Points, in no order, along strands that fork and pass close to each other.
Two points are linked if the straight distance between their rows is under 75.8.
peto: [ -2   7   0  12 -38   1  10 -39   1 -17 -24  86 -30 -71  16  35  39 -18
  60   9]
papit: [ 41 -11   8 -28 -15  -3  22 -19  -5   4 -10  19 -23   1  40   1   8  -7
  20   5]
Dufov: [-21 -69  -8  -6  10 -37  12   1  17 -11  -9 -17  -7  35  24  -4  33  10
  24 -39]
fetod: [  6 -50 -34  -3 -11 -37 -26 -31 -26  19  11 -22 -15  38  26  -2  19  -8
  19  46]
Zele: [  7  -2  32  11  -4  -2 -25   8   1 -12  14 -23  19  39 -10  -9 -27  17
 -23  13]
posul: [ 67  50 -23 -31  -2  44  14  23  -2 -40  14   3 -22 -19 -29  12  -7  -5
   0  53]
videv: [ 47 -23  -7 -25  -1  18   5 -40 -11  -7   5  -4  13  13  27   8  14 -19
  28  69]
Boz: [-38 -30  43 -21   8 -16  25   1  12 -17 -12   4   7  34   7  -1  16   9
  -1 -31]
mupu: [-23   2 -15  16  15  -6 -12  12   8  55  19 -28  -5  -7 -23  14   1  -5
 -34 -42]
nuf: [ 15  30 -10   7  13  31 -19  28  -8  -2  -1 -16  14  -7 -28 -10 -37  -3
 -46  27]
peger: [ 18   4  38 -11   4  -4 -21   2   9  -9   7 -41  26  25 -23  26 -19   8
  -3  25]
kita: [ 61  29  -8 -19 -18   8  22  -5   6  -7  -6 -11  -2   9   7  23  -8 -12
  11  52]
kotu: [-19  -8  -5 -17 -10 -16   0 -13 -15  14  -7  17  -6  16  -4   0  11   5
   4  12]
Pegil: [  3 -43 -16  40 -14 -39 -40  -2  -5   7  21 -36   2  34   8 -41 -18  32
  -9   7]
Repa: [-22 -32   9  49  -2 -41 -29  26  26   2  33 -43   8  41  -9   0   4  28
 -16 -29]
getud: [-20 -40  22  -8  -7 -37  20 -27  16 -21 -10  19 -28  21  37  14  42  -5
  62 -34]
votu: [ 49  36 -13 -19  -4  26  21  -1 -21 -20  10  33 -34 -15 -14  -2  -1   6
  -6  52]
zun: [  2  21 -15  54 -22   5 -29  32  13  15  30 -11  12  -6  -7 -35 -35  17
 -58   7]
Supoz: [ 31 -22  23 -28 -27   3  24 -33  -1 -14 -33  44 -24 -28  37  13  18 -18
  41 -14]
vevil: [ -2 -20  48 -42   9   6  29   3   8 -40  -7   1   0   7  14   5  21   2
  14 -23]
daz: [ 31 -30  10 -20  -4  -5  20 -24   3   1  -6 -14 -10  14  42   9  27  -7
  52  12]
mikon: [ 48 -13  26 -12 -31   4  11 -32  -1 -29  -9  56 -29 -54  33  40  27 -38
  54  -5]
bor: [-25  50  10 -10  18  24  33  19   9 -19   0 -11  16 -33 -21  -7 -16  -2
   7 -25]
Rit: [-38   3  -3   6  10  -4  38   5 -11   4 -19  18  16 -13   2 -21  16   6
  24 -23]
zekas: [  4  51 -14 -29  -4  30  31  -3  -4   0 -11  40 -28 -49  -6  17   7 -19
   9 -25]
tuki: [-50 -14  32  54   6 -12 -43  10  24   3  27 -14  28  21  -2 -26 -36  23
 -57 -46]
Vite: [ 29 -40 -22  22 -10 -31 -23  -8 -16  17  16 -29   4  46  11 -21  -1  14
   2  43]
zuben: [ 18   7  -4 -33 -10  17  18 -13 -12  24 -18  22 -38 -15  21   4  -9  -7
  -7  -4]
Tolu: [-50   8 -17  47  10 -33 -22 -17  11  49  27  -8   0  22   6 -42 -19  45
 -29 -24]
Nenar: [ -1  12   6 -22   8  21  16   2  -2  19 -15  13 -15 -20   1   9 -24  -8
 -37 -33]
lidu: [ 14 -21  24  33 -18 -16 -50   1  10   4  26 -39  18  48 -11   9 -19  -1
 -34  18]
rog: [-32  30 -17 -22  18  34  23   4   9  29 -21  31 -22 -49  -7   8  -4 -20
 -21 -38]
morot: [-20  29  -4  -2  15  21  29  22  -7  13  -6  10  17 -23 -16 -24   0  17
   8 -20]
tabud: [ 55 -18   6 -19   3  17  -7 -26 -12 -15  34 -25  -3  27  22  -8  10  -6
   6  79]
tifus: [ 55  20 -15 -20 -19  18  26 -18  -3 -28 -24  25 -13 -27  18  41  15 -47
  53  44]
ratu: [-19  -9 -14   0 -12 -19   3 -31  -5   1 -23  61 -24 -49   4  25  45  -3
  66   3]
Sig: [  9   6  -5 -26  -6  46 -14  15  -8 -10 -19  -6  19   9 -12  12 -19 -20
 -32  39]
talad: [  8  52  -7 -11  24  39 -12  24  -8  -5 -23   4  10 -18 -29  -9 -51   0
 -52 -12]
bek: [ 10  23 -51 -10  -3  26   9 -21 -13  14 -35  35 -22 -24  13   5   7  -2
  21  48]
kero: [ 17 -37  -4 -13   0  -5  -3  32 -11   2  11 -27   4  15   5 -12   9  -9
 -26 -21]
sati: [  2 -57   8 -15 -13 -19  13 -36   7 -14  -9   2 -29  14  53  15  52 -22
  66  11]
zat: [  7  26  37 -11  16   5   3  20  -1 -14   8 -32   7   1 -36  25 -12  13
   7   0]
bug: [ 33  43 -29 -24  -4  31  19   0 -19 -31  -6  69 -31 -36  -7  18   5  -7
   4  32]
logik: [ -7  20  19  37   6  11  -7  37  16  -7  13 -33  38   0 -10 -31 -38   1
 -48 -38]
bige: [ 13  -3   4 -28   4  14  -4  -2 -10  -9  -7   4  -2  10 -10  17  14 -10
  -6  26]
buze: [-48  53  29   8  51   7   5  23  19  -3  11 -21  32 -20 -58   7 -33 -11
 -29 -56]
pemap: [  3 -14  28  56 -29 -12 -76   6  10  -3  29 -18  26  21 -17 -14 -31  19
 -51   1]
Gonip: [ 17 -13 -56   0 -17 -26  -3 -26 -33  22  -2   7 -18  15  12   3  24 -13
  23  43]
tesiv: [-40  -2  -6  10  -9 -28 -10 -23 -14  28  -4  19   8  34 -13 -10 -10  21
 -19   7]
fefe: [  5 -50  -6 -13  -7 -31  12  12  -2   2  14 -20   1  35  39 -12  23   3
   5 -12]
Zazud: [-20  -7   3   1 -10  -6  19 -15  -8  -9 -21  26   7 -38   4  25  39 -11
  68  -6]
nonat: [-45 -28  -4  -8  -2 -41  25 -32   6  10 -22  24 -19  15  38 -10  27  -7
  47 -34]
fas: [-48  28  19  21  24  11  -3  17  23  16   4 -31  39  -3 -41  13 -22 -13
 -32 -28]
lefo: [-43 -24 -12  14  11 -25   3  14  -6   3 -12   5  26   6  15 -25  19  27
   0 -31]
redol: [-28 -17  -5  55 -10 -37 -32  -7  11  29  10 -28   5  36  15 -38 -27  33
 -16 -15]
nom: [-38   8 -20  60  18 -18 -32   2   4  41  41  -2   9  -2 -23 -32 -27  32
 -44 -10]
von: [-19  41 -13 -27  11  31   4  15  -9   8   9   6  -8 -27 -44  30  -2  -5
 -23  -6]
Lidud: [ -8   5  15 -24  10  17  13 -10  -7 -27 -25  35  11 -31 -16  28  18 -11
  38 -12]
Valo: [ 15  32 -11 -41  24  45 -15  34 -27 -21   3  -8  -8 -35 -51  19 -16 -12
 -29  -7]
vudi: [-14   8 -11  -9  10   2  -6  10  -6  32  14 -11  -8 -10 -41  27  14 -13
 -14 -23]
gagu: [-34  13   4  34   8   6  10  33  25   4  17 -29  33   7  -6  -6 -10  -1
 -14 -31]
mil: [-49 -27  -2  17  32 -42  -3 -12  16  39  -8 -31  -2  20   2  -4  12  14
  13 -33]
Sefu: [  3  25 -23 -23 -12  24  25 -10 -10   0 -13  49 -31 -55  12  14  21 -13
  33  22]
Bod: [ 12  57 -28 -16  14  37  16  15  -2   7 -39  20   0 -23 -11   9 -41   1
 -24   8]
buzar: [-47 -38  -8  33  23 -56  -8   1  23   4  18 -35   7  48  -4  -8  18  32
   4 -23]
zug: [ 66  38  -2 -22  -2  22  38 -10  -8 -21 -21  11   5 -21   2  31 -10 -25
  25  33]
Fasos: [ 19   4  12  -2 -30  14  14 -24   2 -29 -31  81 -32 -85  23  13  19 -29
  49 -17]
ped: [-22  32 -39  57  -1   4 -21  29  15  36  29  -8  16 -15 -17 -40 -39  15
 -71 -20]
kifu: [ 22 -10 -31   0 -23 -15   4 -38 -18  11 -13  19 -11  -2  24  15  33 -12
  59  44]
fikub: [  2 -31  35   7  -7 -39  -7   1   8 -20   3 -26  21  66  10 -12  -4  10
  -7   4]
Baro: [-28 -41  31  -1   8 -17   0   1  26 -17  -1 -15   6  54   6 -29   8  23
   0  -8]
kanod: [ 31  -9   0 -23 -21  12  14 -34 -18  -9  -7  22  -7 -11  23  30  26 -30
  48  66]
pakol: [ 33   2 -28  19   3  12 -36   9  -5   8   6 -16  13   6  -5 -21 -23  14
 -29  26]
zesab: [ 53  25  -1 -27  15  35  -6  31 -21 -28  19 -19  -8 -23 -29   7  -9 -15
 -17  23]
bufa: [  8  60  33 -23  18  16  12  32   2 -24   7 -22   4 -15 -36   2 -27  -7
   0 -12]
raza: [ -4   5   1  40 -19  17 -38  35  30   8  21 -47  25  11  -5 -32 -29   6
 -45   2]
Revas: [ 10  -5 -26  16  -9  -2 -27   8 -10  12  15 -36  14  20  -1 -22   6  12
  -7  46]
geto: [-58 -34 -24   5  18 -39   0 -36   0  24 -26  -2  -7  24  26 -21  20  14
  37 -24]
Tuvu: [-14 -32  48  63 -18 -22 -60  15  31 -17  28 -40  28  39   0 -19 -32  21
 -55 -34]
gepom: [ -2 -10   9 -16  11   2  22  25  -2   3  -3   7   8   2  11   3  -1  -9
 -26 -34]
Zapuz: [ 32  12  40 -50  11  34  25   5  -1 -41  -3   0  -9 -12   2   0   2  -3
  15  -3]
pev: [-30 -23   1   3  22  -9  12  15 -10  23  -2   5   8  -6 -12 -19   5  18
 -29 -51]

A fork is a point with three links, a tip a point with one. Leave the first point through the second and follow the links. Name the first fork or tip that comes.
Zele, peger => gepom
logik, raza => Vite
redol, Tolu => buze
mupu, vudi => Sefu
Repa, buzar => papit

Follow the links from the first point to the second, and from the first to the third. Name the last point that the two ways share.
Zazud, bug, vevil => Nenar
tuki, Lidud, getud => papit
bor, mupu, Repa => Nenar
fas, kotu, kifu => Vite
Baro, daz, Dufov => gepom
kotu, kita, gagu => Vite
bek, Zapuz, tuki => Zele
Dufov, Zele, Fasos => gepom
Sefu, mil, peto => papit

A fork is a point with three links. Follow the links from the first point to the second and name the forks in between, in order.
talad, gagu => nuf > Vite
zesab, buzar => Sefu > Nenar > papit
daz, morot => papit > Nenar > gepom
Sig, tabud => nuf > Vite > kanod
